Points, in no order, along strands that fork and pass close to each other.
Points whose rows are less than 49.8 apart are linked; no others are. Some points are linked to none.
K_962: [ 26   6  -2  10  -4  -4  13   6  12 -14  16  24 -25 -25 -20   1  -5  -5
   5 -16  -7 -10 -20  -4   3  -5 -13   8 -23  33  23  11  22  18  33   6
  -5   1   7   4 -21 -22  10 -17  -7]
K_729: [ 29   5  22  16 -20 -25  20   6   9 -17   3  18 -30 -27 -14   7  -8 -26
 -15 -10 -10   7 -26  -3   2   3  -1  -6 -12  39   9  15   8  -8   7   1
   1   2   7  -6 -13 -28  17 -20   9]
K_550: [-32 -16 -19 -18  10  25 -25  -7  -8  23 -15 -14  34  16  13  -5   8 -10
  -1   5  13  -2  34  18  -6   3  -3   9  45 -21 -23 -14 -30   8 -35  12
  -1  -2 -12  -8  17  16   2  26  -3]
K_772: [-37 -27 -20 -24  36  28 -24   0 -11   6 -12  -8  14  20   8 -14  18  -9
  -7   4  11 -28  45  18 -23   1  -6  24  42  -9 -29  17 -30   7 -23  18
  -9  -1 -13  -9  -3  -2  -4  23  -8]
K_109: [ -5 -32 -25  11   8  19 -14  -8  24  -1  19  22   0  11   2 -21  -6   1
  14   4   5 -26  29  11  -5   2 -20  20  20  25  -6  22 -16  11  14  36
 -17  -4 -19  -4 -32 -14   0  10 -16]
K_473: [ -6   6 -11 -39  33   8   8  22 -13  14 -27   3 -13  -9 -18  16  37 -44
 -10  -8  -8 -23   0  -1  -7  34  -5  26  20  13 -19  21 -34 -12  -8  -5
 -19   9 -22   5   4  -1  -7   4  14]
K_251: [ -3   7  29  17 -32 -16  17  13 -20  -4  -9 -16   6  -2   0  13 -15   2
 -26   2   4  28 -22 -10  18   3  11 -22 -15 -25  -6 -14  11 -27 -21 -26
  14  -1  17   2  16   2  -1  -6   5]
K_132: [-11 -28 -24   3  15  26 -12   0  12   3   5  15  -1  12  -5 -13   8  -9
  10   4   4 -30  32  13 -12   7 -19  22  28  27 -16  24 -23   3   3  21
 -21  -1 -17  -4 -25 -12   3   7  -9]
K_192: [-15  -3 -12  -5   4  16 -10  -6  -7  23 -18 -13  23   5   7   4  15  -8
   3   4  11   1  17   9   0   5  -3  -6  28  -6 -12 -17 -16   0 -31  -5
   1  -1 -10  -3  15  14   6  11   8]
K_784: [ -9 -27 -16   5   5  17 -17  -8  19   7  13  10  12  15   7 -14  -8  11
   9   9   6 -13  28  11   3   0  -8  15  16   0  -2   3  -8  12  10  25
  -7   0 -11  -8 -16   6  -7  12  -6]
K_358: [-22  15  11 -52  45  16   1  34 -34  -3 -26 -36  19   7  -7  16  31   7
 -10 -18 -23 -10  13  -6 -15  14   3  31  -7 -37   0   0  14 -15   2 -40
   1   8   7  -1   7   5 -17 -13   6]
K_805: [ -2   0  10  25 -26  -8  -5 -25   2   2   3  -5   8  14  18  -9 -13  17
   8   9  14  16 -11   2  13  -9   9 -34  -2 -19   0 -16   3 -15 -20  -3
  11   1   1   4  20  20   3  10   1]
K_371: [ -2  -9 -13  12  -9   9  -3 -19  14  33 -13  14   5   2   3   7  14 -36
  13   8  12  -4  18  14   0   1 -14 -18  30  34 -15  -6 -25  -4 -25  18
 -12   6 -22   2   7  -2  19   5   5]
K_400: [-18   6  -3 -10   2   4 -23  -9  -7   7  -6 -20  34  20  13 -10  -8  45
   4   8  10  10  21   1   8  -7  14   0   7 -49  -7 -22   3   6 -16  -4
  12   1   2  -7  23  37 -20  18   4]
K_446: [  8 -11  -8 -10  13   2  -7   2  12 -16  24  -2  -1   3  -2 -12 -22  44
  12   4  -7  -5   3 -10   4 -16   1  25 -32 -20  21   0  24  25  45   0
   7  -5  10  -4 -13  12 -17  -4 -12]
K_840: [ -8   9   4 -34  32  17   4  31 -17  -8 -13 -19   9  -2 -16  13  25  14
  -5 -13 -23 -13  11  -4 -15  14  -3  29 -11 -19   0   5  15  -5  13 -30
  -6   9  10  -3  -8  -1 -12 -17   4]
K_465: [ 17  17   3  -8  12  -4  17  19   2 -13  -5  13 -25 -27 -29  12  15 -11
  -7 -18 -22 -10  -7   0 -10  18  -4  18  -5  26   4  16   4   2  19 -10
 -14   9   4  -2 -16 -14  -2 -20   8]
K_19: [ 16 -15 -21  12  -4   1 -11 -13  30  -7  47  30 -10   9   8 -19 -25   9
  29   8   3 -12  -2  -5   7 -15 -13  13 -20  22  26  10  -1  33  51  38
 -10 -10  -8   0 -26 -15   1   3 -19]
K_428: [ 17  -7  -9  12  -2   6   6   0  17  10   3  18 -10 -10 -11   3   8 -15
  10  -3   1 -10   4   7   2   1 -12  -2   6  34   6   6  -1   3  10   8
 -12   8  -9   3 -13  -9   9 -12   2]
K_368: [ -3   2 -15 -20  23   9   7  17  -3  17 -19  10 -11  -6 -18  11  33 -37
  -2  -2  -4 -20   7   4  -8  24  -5  18  22  26 -19  16 -30  -8  -3  -2
 -21   9 -19   4  -1  -6  -2  -4  11]
K_313: [ 10   0   7   0   6  -1   7  11  -4 -14   3  -6  -9 -14 -14   2  -4  20
  -3  -7 -11   0 -10  -5   5  -8  -2   4 -27  -7  16  -2  35   6  19 -18
   8  -2  14   1 -13   3  -3 -15   3]
K_816: [-12   4  -2  15 -23   4 -11 -26  -3  18 -14  -8  23   9  19  -3   0  -4
   8   6  18  13  -1   9   7   0   2 -40  20 -12 -13 -22 -14 -14 -47   2
  10   4 -12   2  27  16  10  20   2]
K_292: [ 21  -8   6  24 -21  -8   6 -15  16  -1  19  16 -17  -4   4  -6 -12  -6
  11   6   8   7 -19  -2  10 -16  -1 -23 -17  19  20   1  18   0  12  14
   4   1   4   9  -8  -4  12  -7  -5]
K_792: [ 16  -5  21  33 -41 -16  12 -16   9  -6  18  10 -13   9  13   0 -28  -6
  -3  10  10  25 -32  -5  16 -11  11 -34 -19   2   9  -7  13 -18   0   4
   3   2  15  16   9   1  16  -1 -13]
K_101: [  0  28  17 -31  26  -8  14  29 -19 -10 -22 -11 -14 -24 -21  19  22  -8
 -19 -16 -31  -2  -5  -3 -12  22   8  17  -9  -7   1  11  12 -14   1 -28
  -2   3   6  -6  -4  -6 -11 -18  20]
K_128: [  1  11   8   6  -6  -9  13   0  -6  17 -22  -5  -3 -11   3  13  18 -30
 -13   2   7   8  -3   3  -3   6   3 -22  18  17 -10  -8 -18 -15 -35  -6
   2   3 -10   1  13  -4   7  -3  16]
K_216: [ 20  -9 -15  13 -10  -6  -8 -20  28  -6  46  29 -16   9  12 -14 -24   9
  32  11   2  -4 -12  -6   8 -22  -6   0 -25  20  32   3   5  34  48  32
  -2 -10  -1   4 -16 -12   5  -1 -16]
K_461: [  2   7  12  23 -30 -21  -6 -31   3 -11  10  -7   8  28  24 -15 -31  41
   9  13  10  22 -14   3  10 -23  21 -30  -9 -39  -1 -21   3 -19  -4  -7
  16  -4  13   4  30  22  -3  10  -6]
K_651: [ 17  -7 -14   2   7  16   7  12  13 -13  17  15 -10 -13 -18  -3  -1  10
  13 -12  -6 -19  -4  -4  -1   3 -18  25 -13  23  13  16  12  19  39   4
 -11   4   4   2 -27 -14   3 -14 -10]
K_437: [ 19   2  -7  11  -6 -18  -4 -17  16 -20  43  16 -19   7  11 -15 -31  29
  24  12  -4   2 -17 -15   0 -33   5   4 -48   2  33  -3  19  40  60  12
  14 -18  19   4  -6 -10   0  -3 -13]
K_513: [  8 -28 -25  14   0  15  -9  -9  27   2  23  27  -4   6  -2 -13  -9  -6
  21   2   6 -20  16   7   0   1 -22  15  12  35   4  17 -12  12  22  35
 -19  -2 -19   0 -30 -16   7   2 -16]
K_977: [ -3  20  10 -25  27   1  12  28 -19  -4 -20 -15  -3 -15 -17  18  25   0
 -14 -12 -22  -4   2  -1 -11  14   4  15  -8 -10   0   2  13  -9   1 -26
  -3   6   7  -3  -3  -3  -9 -18  15]
K_545: [-30   5 -10 -14   6   8 -30  -8  -3  12  -8 -19  42  28  14 -10 -10  43
   0   8  13   9  30   8   5  -5  15   7  15 -55 -16 -21  -2  11 -16   7
   8   4   0  -6  22  35 -27  27  -2]
K_585: [-13  14  13   2  -8  -2   1   5 -30  -2 -18 -33  24   2   8   5  -2  23
 -12   4   7  17  -6  -7   7  -1  10 -23  -6 -43  -7 -22  10 -19 -36 -31
  23  -5   9   2  22  21  -8   3   5]
K_423: [ 23 -10  -5  18 -12  -3   3 -13  20   0  25  22 -16  -5   1  -7 -11  -4
  19   2   7  -1 -13   0  10 -15  -7 -13 -16  26  25   4  15  12  24  18
  -1  -1  -1   7 -14  -8  11  -7  -8]
K_591: [-17  18   4 -10   2   3  -9   4 -35   1 -23 -38  36   5  11   3   4  25
  -7   1   7  14   1  -5   5  -1  10 -18   5 -50  -6 -26   6 -15 -44 -30
  24  -8   4   0  27  27  -8  10   6]
K_781: [-16  14   3  -8  -2  -3 -17 -11 -15  -1  -9 -25  33  17  14  -8 -11  51
   2   8   8  15  12  -2   7 -11  17 -10  -1 -56  -5 -25   6  -4 -23 -18
  20  -3   6  -5  28  39 -20  17   5]
K_921: [ 11  30  19 -23  15 -17  16  20  -7 -29 -10   8 -34 -40 -32  21  18 -15
 -14 -25 -44  -6 -17  -5 -10  34   1  27 -14  17   6  28   9  -6  18 -23
 -11  -1  10 -10 -21 -12  -4 -15  16]
K_629: [ 16  -1 -15   5   1 -12  -6  -9  19 -20  48  20 -16   8   7 -14 -31  31
  25   9  -6  -6 -11 -15   0 -27  -1  18 -48   2  34   0  14  46  68  17
   8 -16  14   0 -12 -13  -5  -1 -17]
K_914: [-40 -18 -11 -30  33  25 -30   6 -14   5 -12 -25  36  28  15  -9   4  20
 -14   5  13 -13  48   9 -17  -2   5  27  31 -43 -23   0  -9  11 -23  15
   2   4  -3 -12   6  14 -22  29 -11]
K_84: [-16  16   9 -48  41  17   3  35 -24 -10 -22 -26   9   2 -16  14  30   8
  -9 -20 -28 -15  10  -7 -19  19   0  36 -11 -27   0  10  14 -12  14 -34
  -7  12   8  -1  -4  -3 -19 -16   4]
K_712: [ 14  -4  22  23 -35 -24  13   0   3 -20  21   6 -19  -1   0  -1 -32   1
  -8   5   0  25 -41 -15  16 -17  15 -16 -38  -2  15  -3  31  -6  21  -7
  11  -6  27  13   2  -8  10  -7 -10]
K_196: [ 13  -8   6  24 -19  -7   0 -19  15   1  17   7 -10   3  10 -10 -13   6
  11   7   9  11 -14  -2  11 -15   2 -25 -13   4  15  -3  15   0   5   7
   6   0   6   8  -2   8   7  -2  -3]
K_539: [ 10 -13 -25   8   5  -2 -12  -6  26 -14  50  26  -8  13   9 -22 -29  23
  22   8   4 -17   1 -10   1 -16 -13  26 -27  14  22  13  -4  40  61  39
  -8 -12  -4  -1 -30 -19 -10   6 -25]
K_889: [ 29  10  13  12  -9 -16  18   8  11 -14   7  24 -30 -29 -20   5  -3 -18
  -8 -15  -9  -2 -22  -2  -1   0  -5   0 -14  40  14  15  13   4  18   3
  -4   2   6  -2 -17 -26  13 -19   4]
K_793: [ 14   0  -9  -4  14  15  12  19   8 -19  10  12 -14 -18 -27   2   7   7
   8 -21 -13 -21  -5  -7 -10  10 -17  33 -13  24   8  22  10  20  40   0
 -17   7   7   4 -30 -18   2 -18 -11]
K_145: [-16  14   0  -1  -7   4  -8  -3 -27  10 -24 -31  34   5  15   2   7   6
  -5   1  15  13  -5   1   5   2   7 -29  19 -34 -12 -27  -7 -17 -52 -19
  20  -7  -3   1  30  21  -1  16   4]
K_576: [ 12 -13  -9  18 -11   6   1 -16  18  20   1  19  -3  -2   1  -1   4 -17
  15   5   9  -3   7   8   6  -3 -12 -14  11  31   4   0  -4   1  -3  15
  -8   4 -13   4  -7  -2  14  -3   2]
K_495: [ -3   9   7  -2   7   2   7  11 -16  10 -18 -16   7  -7  -3   9  18  -1
 -11  -1   1   6   2   1  -3   4   3  -9   3  -7  -4 -11   5  -8 -21 -20
   5   1   1   2   8   5  -1  -7  15]
K_401: [-22 -16 -20  -6   6  23 -15  -8   2  28 -13  -1  22   9   6   1  15 -26
   7   6  11  -9  29  16  -4   3  -9   4  39   9 -22  -6 -31   2 -27  10
  -9  -1 -18  -2  10   5  12  13   2]
K_141: [ 12  -7 -20   3   8  -4  -8  -2  21 -20  50  21 -12  10   6 -18 -33  33
  22   5  -2 -16  -7 -16  -2 -19  -9  31 -41   6  28   8   6  48  70  27
  -2 -13   6  -1 -24 -17 -12   3 -24]
K_917: [ 16   1  -1  18 -18 -20  -9 -33  21  -6  30   8  -9  20  20 -20 -27  31
  22  15   5  17 -11  -6   5 -31   9 -16 -16  -8  22 -12   9  16  30  17
  11  -9  13   6   6   8   1   3 -12]
K_170: [ 20   2   0  17 -15 -22  -4 -26  18 -17  40  11 -19  15  17 -16 -32  27
  21  15  -1  13 -16 -13   1 -37  10 -10 -36  -1  31  -7  16  28  47  13
  16 -15  20   8   2  -4   4   0 -16]
K_638: [-22  11   4 -47  42  14   1  27 -34   7 -27 -38  23   6  -1  17  31   2
  -9 -14 -12  -3  14  -4 -13  12   6  24   6 -34  -5  -6   5 -12 -14 -34
   3   3   2  -1  14  10 -12  -9   7]
K_87: [  6   6  20   3  -5 -12  12  16 -11 -17  -3 -12  -9 -16 -13   7  -8  17
 -18  -6 -11  12 -16  -9   4  -8   5  -5 -29 -13   8  -2  37  -6   7 -22
  12  -3  19   0  -9   0  -3 -16   6]
K_598: [ -3  10   8  14 -19 -18 -12 -27  -1  -6   4 -11  14  24  19 -16 -24  48
  10  10  11  17  -3   1   8 -21  19 -22  -6 -42   0 -21   4  -9  -7  -7
  18  -3   8   1  27  29 -11  12   0]
K_169: [ -8   3   4  22 -28  -3  -9 -28  -1   8  -5  -6  18  14  22  -5 -10   6
   9   8  18  14  -9   8  11  -4   8 -40  10 -19  -9 -22  -7 -18 -38   0
  11   3  -6   2  27  19   7  19   0]
K_308: [-11   2  -9  -1   2   8  -3  -7  -6  28 -23 -10  16  -1   5   7  22 -22
   2   2  12   3  10   9  -1   4  -3 -15  28   6 -14 -15 -21  -5 -35  -2
  -1   0 -13   2  18   7  10   7   9]
K_173: [  4   4  -9  -8  13   4   9   9   3  19 -16  11 -10  -9 -14  10  27 -32
   0  -1  -2 -14   7   6  -6  16  -5   6  19  30 -12   8 -22  -6  -5  -3
 -16   8 -16   2   0  -6   2  -7  14]
K_733: [-32 -22 -21  -2  30  17 -25  -6  11  -2   8   0  14  27  11 -32  -8  36
  -8   7  10 -21  46  15 -11 -14   1  19  12 -21 -17  15   2  21  14  44
  -8   2  -9  -3 -28   6 -32  27 -21]
K_445: [ 16   7  12   8 -10 -18  18   0   7  10 -15  13 -25 -19  -4  12  13 -45
 -12   1  -2   4  -6   3  -3  13   0 -18  12  41  -8   8 -24 -19 -22   2
  -3   6 -14  -4   5 -14  13 -12  19]
K_301: [ 15 -21 -21  12  -3  13  -7  -5  27   0  29  26  -7  -1  -3 -12 -10  -2
  23   0   3 -17   4   2   6  -3 -20  14  -2  31  16  13  -2  17  32  27
 -14  -3 -12   2 -27 -14   6  -2 -15]
K_97: [ 20   9  29   7 -16 -28  22  13   0 -23  -1   7 -28 -30 -17  13  -7 -19
 -23 -11 -21  12 -30  -6   1  12   5   3 -14  24   3  15  12 -14   7 -14
   3  -3  13 -14 -14 -26  13 -20  17]
K_165: [ 21  -2  23  26 -31 -17  20  -3  10   3  -2  13 -16 -11   2   9  -8 -29
 -16   5   7  17 -19  -3   7   1   1 -27  -2  28   0   3  -1 -19 -16   7
   0  10   0   3   2 -14  16 -10   5]
K_261: [  4   6 -11  -5   7  -2   9   1   5  26 -21  12 -12 -10  -8  11  26 -48
  -2   2   2 -10   7   7  -4  13  -5  -5  27  39 -17   4 -33 -10 -19   5
 -15   6 -24   2   8  -5   6  -3  15]
K_117: [ 14  10  33   2 -15 -29  22  21  -8 -26  -5  -3 -19 -28 -17  17 -12  -4
 -29 -11 -25  19 -32 -14   5   9   9   8 -21   4   2   8  27 -14   9 -23
   8  -5  21 -13 -14 -22   7 -22  16]
K_277: [-16   1  -8  -2   0  12 -15 -10  -9  19 -15 -16  29   8  12  -2   9   6
   5   5  12   7  15   7   2   3   1 -12  24 -20  -8 -21 -10   1 -35  -5
   8  -1  -7  -4  21  21   2  17   8]
K_492: [ 21  -3  -8   8   0   4   7   4  13 -11  20  19 -16 -16 -14  -4  -6   5
  14 -10  -3 -12 -13  -3   5  -8 -14  11 -21  23  25   9  20  20  38   6
  -4   0   5   3 -21 -14   6 -13  -8]
K_225: [  8   3  -4 -15  20  17  10  22   2 -23   5   0  -8 -15 -27   6   8  18
   3 -21 -21 -19  -3  -7 -11   9 -14  34 -19   6   8  18  20  14  37 -12
 -13   9  13   1 -26 -11  -4 -18  -8]
K_847: [-22 -19 -22 -17  29  24 -11   9  -5   9 -11   1   2  12  -5  -3  26 -22
   4   3   5 -30  27  10 -17  14 -11  25  32  15 -30  24 -31  -3  -8   5
 -21   2 -16  -1 -11  -7   3   7  -4]
K_861: [  0  10  30  17 -34 -17  21  12 -17   2 -15 -13   5  -6   4  16 -10 -13
 -28   1   5  29 -21  -8  15  10  10 -23  -3 -12  -9 -13  -1 -27 -30 -20
   9   0  12  -2  19  -5   4  -6   7]
K_976: [ -4  14  -1 -47  36   7  10  27 -17   2 -29   1 -19 -18 -22  20  39 -40
 -14 -15 -21 -22  -4  -5  -8  45  -5  32  11   5 -10  28 -26 -14  -3 -10
 -15   9 -18   3   3  -2 -12   1  15]
K_833: [  7  -5   4 -10  12   3   1  10  -3 -19   7 -11  -1  -9 -12  -3  -8  35
   4  -4 -14   1  -4  -7   3 -12   0  13 -36 -21  19  -4  37  11  26 -21
  10  -3  15  -2 -12  13 -10 -12  -1]
K_622: [-13  16  21   5 -16  -7   9  14 -34  -1 -21 -33  22   0   7  13  -4   9
 -20   2   7  22 -14 -10  10   4  11 -24  -2 -39 -11 -21   5 -26 -39 -31
  20  -5  10   2  23  11  -6   0   4]
K_131: [  0   4  16  28 -34 -14   1 -24  -2  -6  10  -6   8  21  19  -7 -25  19
   4  10  13  22 -20   2  16 -11  16 -37  -9 -28  -4 -19   3 -25 -17 -11
  12   0  10   7  25  18   4   7  -5]
K_185: [ -2   6  10  17 -15  -3   8  -5  -6  14 -17  -8   6  -5   8   8   9 -14
  -9   2  13  11  -5   2   2   2   2 -29  11   4  -8 -13  -6 -15 -34  -9
   6   3  -6   3  14   3   7   2   9]
K_642: [ 18   5  -4   1   7   2  14  12   8  -2  -1  15 -16 -19 -21   7  11 -10
   1 -12  -9 -12  -3   3  -4   8  -9   9  -1  30   6  10   5   5  17  -4
 -13   9  -1   0 -16 -12   3 -18   4]
K_994: [-12  -3 -17   0  -3  12  -5 -16   3  36 -22   2  13   2   4   6  20 -38
   8   6  13  -2  18  13  -2   3  -9 -15  37  23 -19 -10 -31  -4 -34  11
  -9   2 -20   2  16   5  17   9   6]
K_95: [ -8 -19 -23  -2  15  22  -6   5   8  10  -4  13  -1   7  -9  -2  17 -19
   9   3   2 -27  23  10 -11  14 -16  19  27  30 -20  19 -25   0   2   8
 -22   3 -15   2 -17 -11   4   0  -4]
K_887: [-11  14   7   4 -13 -12 -15 -18 -11  -5  -5 -20  25  20  18 -12 -18  50
   5  10   9  17   1  -2   8 -16  20 -20  -6 -55  -6 -25   5 -10 -20 -17
  21  -4   7  -3  29  34 -15  15   4]
K_462: [  7  14  19  -1   4 -11  17  18 -10  -5 -14  -7 -14 -22 -14  12  10  -5
 -19  -8 -12   7  -8  -2  -4   7   6  -2  -8   4   0   2  13 -11  -6 -21
   4   2   8  -4  -5  -9  -1 -18  17]
K_106: [ 23  -3  -5  20 -17 -12  -2 -26  24  -9  44  26 -23   8  15 -12 -22   3
  29  14   4   5 -21  -9   6 -27   0 -16 -30  22  31   2  14  26  39  27
   4 -10   7  10 -10 -12  12  -2 -14]
K_964: [  3   9  -1   2  -2  -8  11  -4   1  26 -25   2  -7 -11   1  13  23 -45
  -7   3   8   1   3   6  -5   9  -1 -20  27  33 -16  -4 -31 -14 -33   4
  -5   3 -21   2  14  -4  11   0  16]
K_203: [-29 -22 -20 -11  11  25 -22  -7  -1  21  -9  -5  25  15   9  -6  10 -15
   2   8  11 -11  37  18  -8   4  -7  12  42  -6 -23  -4 -30   7 -26  15
  -6   0 -15  -7   7   8   3  20  -1]
K_467: [ -5  18   6 -50  39   6   9  32 -21  -3 -27  -6 -14 -17 -22  22  36 -28
 -13 -20 -29 -19  -3  -7 -12  41   0  35   2  -7  -6  25 -11 -14   2 -17
 -13  10  -8   1   0  -2 -16  -3  15]
K_540: [ 19   4  20  16 -19 -20  20   2   6   4  -9  11 -22 -17  -2  11   4 -35
 -17   1  -1  10 -12   0   0   9   1 -19   5  34  -4   5 -12 -18 -18   0
   0   5  -5  -4   2 -17  13 -13  14]
K_617: [ 20  -3   7  27 -27 -17   3 -26  19 -13  38  17 -24  10  17 -11 -27   3
  18  15   4  15 -28  -8   8 -27   9 -27 -29  12  25  -1  18   9  27  17
   7  -7  16  16   0  -6  14  -3 -16]
K_908: [ 15   1  31  22 -38 -21  24   7  -1  -1  -4   3 -11 -10   1  13 -12 -24
 -26   1   0  28 -25  -7  11  10   7 -21  -5  11  -3  -3   1 -24 -18  -7
   4   4  10  -4   8 -14  13 -13   9]
K_707: [-37  -9 -17 -19  11  23 -33  -7  -8  19 -12 -18  41  24  15 -11  -3  11
  -6   5  17   1  37  16  -4   1   4  12  38 -40 -22 -17 -20  12 -32  18
   5   4  -9  -8  19  24 -13  32  -8]
K_876: [ -8   7   4  14 -16   1  -1 -11  -9  16 -19 -14  17   1  12   5   8 -10
  -3   4  17  11  -3   4   4   2   3 -33  18  -6 -12 -19 -11 -16 -44  -8
   9   1  -8   4  22   9   8  11   5]
K_266: [-24  12  -2 -46  37  11   0  21 -38  15 -33 -45  30   5   7  16  30  -4
  -9 -15  -4   5  12  -2  -8   9   9  12  20 -35  -7 -13  -4 -13 -30 -31
   7  -4  -3   1  23  18  -8  -2   4]
K_763: [ 11  -7  -4  20 -14   1   4 -19  16  24  -8  18  -2  -2   3   6  10 -30
  11   7  11  -1   7   9   2   0 -10 -25  18  36  -4  -2 -12  -7 -20  17
 -10   8 -17   4   1  -4  17   0   6]
K_48: [-34 -25 -25 -22  34  28 -20   1 -12   9 -13  -2   7  16   1 -12  23 -24
   1   4   9 -32  37  18 -21   6 -10  23  42   6 -33  25 -38   1 -22  14
 -17  -2 -17  -4  -5  -4   3  17  -7]
K_930: [ 11  -1  29  17 -34 -25  17  11  -5 -19   5  -2 -13  -8  -8   7 -27   2
 -23  -1  -5  30 -37 -17  17  -7  13  -8 -32  -8   8  -4  34 -13  12 -16
  11  -4  27   6   0  -9   5 -13   0]
K_667: [  6   8  32  15 -33 -20  24  13 -10   1 -13  -8  -5 -11   2  18  -5 -24
 -30   1  -2  28 -21  -8  10  16  10 -18   1   3  -9  -6  -8 -27 -28 -16
   8   0   8  -7  16 -13   8 -11  15]
K_613: [ 12  -6   1  18 -15 -10  -8 -27  19  -1  24   9  -7  11  15 -15 -17  19
  20  10   6  12 -10  -1  10 -20   6 -18 -12  -2  20  -7  10   6  16  14
   8  -3   5   5   1  13   3   2  -6]
K_852: [ -5 -15 -26   5  20  -3 -18  -4  23 -16  41  15  -2  20  13 -32 -31  39
   8   6   9 -18  15  -5  -8 -22  -5  29 -16   0   7  15   1  36  58  46
 -12 -10  -6   0 -37 -13 -25  15 -33]
K_163: [ -2   6  24  12 -16 -13  13  13 -17 -11  -7 -16  -2  -9  -6   8  -9  14
 -21  -1  -2  22 -17 -11   8  -3   9 -14 -23 -22   2  -7  27 -16  -7 -25
  14  -2  18   2   2   4  -2 -12   7]
K_81: [-37  -7 -12 -19  15  20 -33  -2  -7  12  -9 -20  41  27  14 -10  -5  27
  -9   7  15   1  39  12  -4  -3   9  17  26 -49 -20 -14  -8  13 -20  15
   5   5  -4  -8  14  26 -24  31  -8]
K_416: [-17   8  -7  -4  -6   9 -16 -13 -16  16 -21 -24  35   7  16  -3   6   7
   4   2  15  11   6   6   5   2   5 -23  25 -31 -10 -27 -11  -6 -49  -9
  15  -3  -6  -3  30  23   1  22   4]
K_649: [ 22  22   9 -10  11 -11  18  17   2 -24  -2  19 -33 -38 -34  13  15 -15
  -8 -26 -32 -11 -15  -4  -9  24  -5  25 -12  33   7  25   4   5  26 -10
 -14   3   8  -5 -21 -17   1 -17   9]
K_574: [ 21 -11 -13  11  -4   6   0  -4  20  -6  31  24 -13  -7  -5  -8 -12   2
  21  -2   1 -12 -10  -4   8 -10 -14   7 -18  24  25   8  13  23  37  16
  -5  -2  -1   4 -21 -12   7  -8 -11]
K_786: [-39 -25 -16 -23  31  28 -26   1 -10   5  -9 -12  24  23  12 -14   8   6
 -11   5  13 -23  49  17 -20  -2  -1  23  38 -24 -27   9 -20  11 -24  22
  -3   2  -9 -11  -1   4 -12  28 -10]
K_276: [ 18  -4  15  29 -34 -20  10 -16  12 -17  33  14 -24   7  11  -6 -31  -3
   6  12   3  21 -38 -11  10 -24  12 -25 -34   9  21  -1  23   0  22   9
   7  -7  22  19   1  -9  15  -4 -17]
K_600: [  5  30  18 -30  22 -11  15  28 -13 -21 -17  -2 -24 -31 -28  21  21  -9
 -16 -22 -40  -6 -10  -5 -12  30   4  23 -13   3   3  20  13 -10  13 -26
  -8   1   9 -10 -12 -10  -9 -16  19]

A fork is a point with three links. Follow the links from the first point to the second and name the forks in between, in order.
K_550; K_48 | K_81
K_277; K_763 | K_994
K_97; K_437 | K_492 K_574
K_145; K_400 | K_994 K_81
K_917; K_97 | K_574 K_492
K_95; K_576 | K_81 K_994

A fork is a point with three links, a tip a point with one. Leave the first point through the second and follow the links. Name the first fork or tip that comes.
K_921; K_600 | K_266
K_196; K_613 | K_930
K_163; K_251 | K_445
K_977; K_101 | K_994
K_772; K_48 | K_574
K_994; K_308 | K_622
K_131; K_461 | K_81

Name the points in between on the shortest way along the links from the first point to the second, in order.
K_887; K_428 | K_781 K_400 K_545 K_81 K_707 K_550 K_203 K_401 K_994 K_371 K_763 K_576
K_170; K_95 | K_917 K_613 K_196 K_292 K_423 K_574 K_301 K_513 K_109 K_132
K_977; K_994 | K_101 K_600 K_921 K_649 K_465 K_642 K_428 K_576 K_763 K_371
K_400; K_964 | K_781 K_887 K_598 K_461 K_131 K_805 K_169 K_816 K_876 K_185 K_128
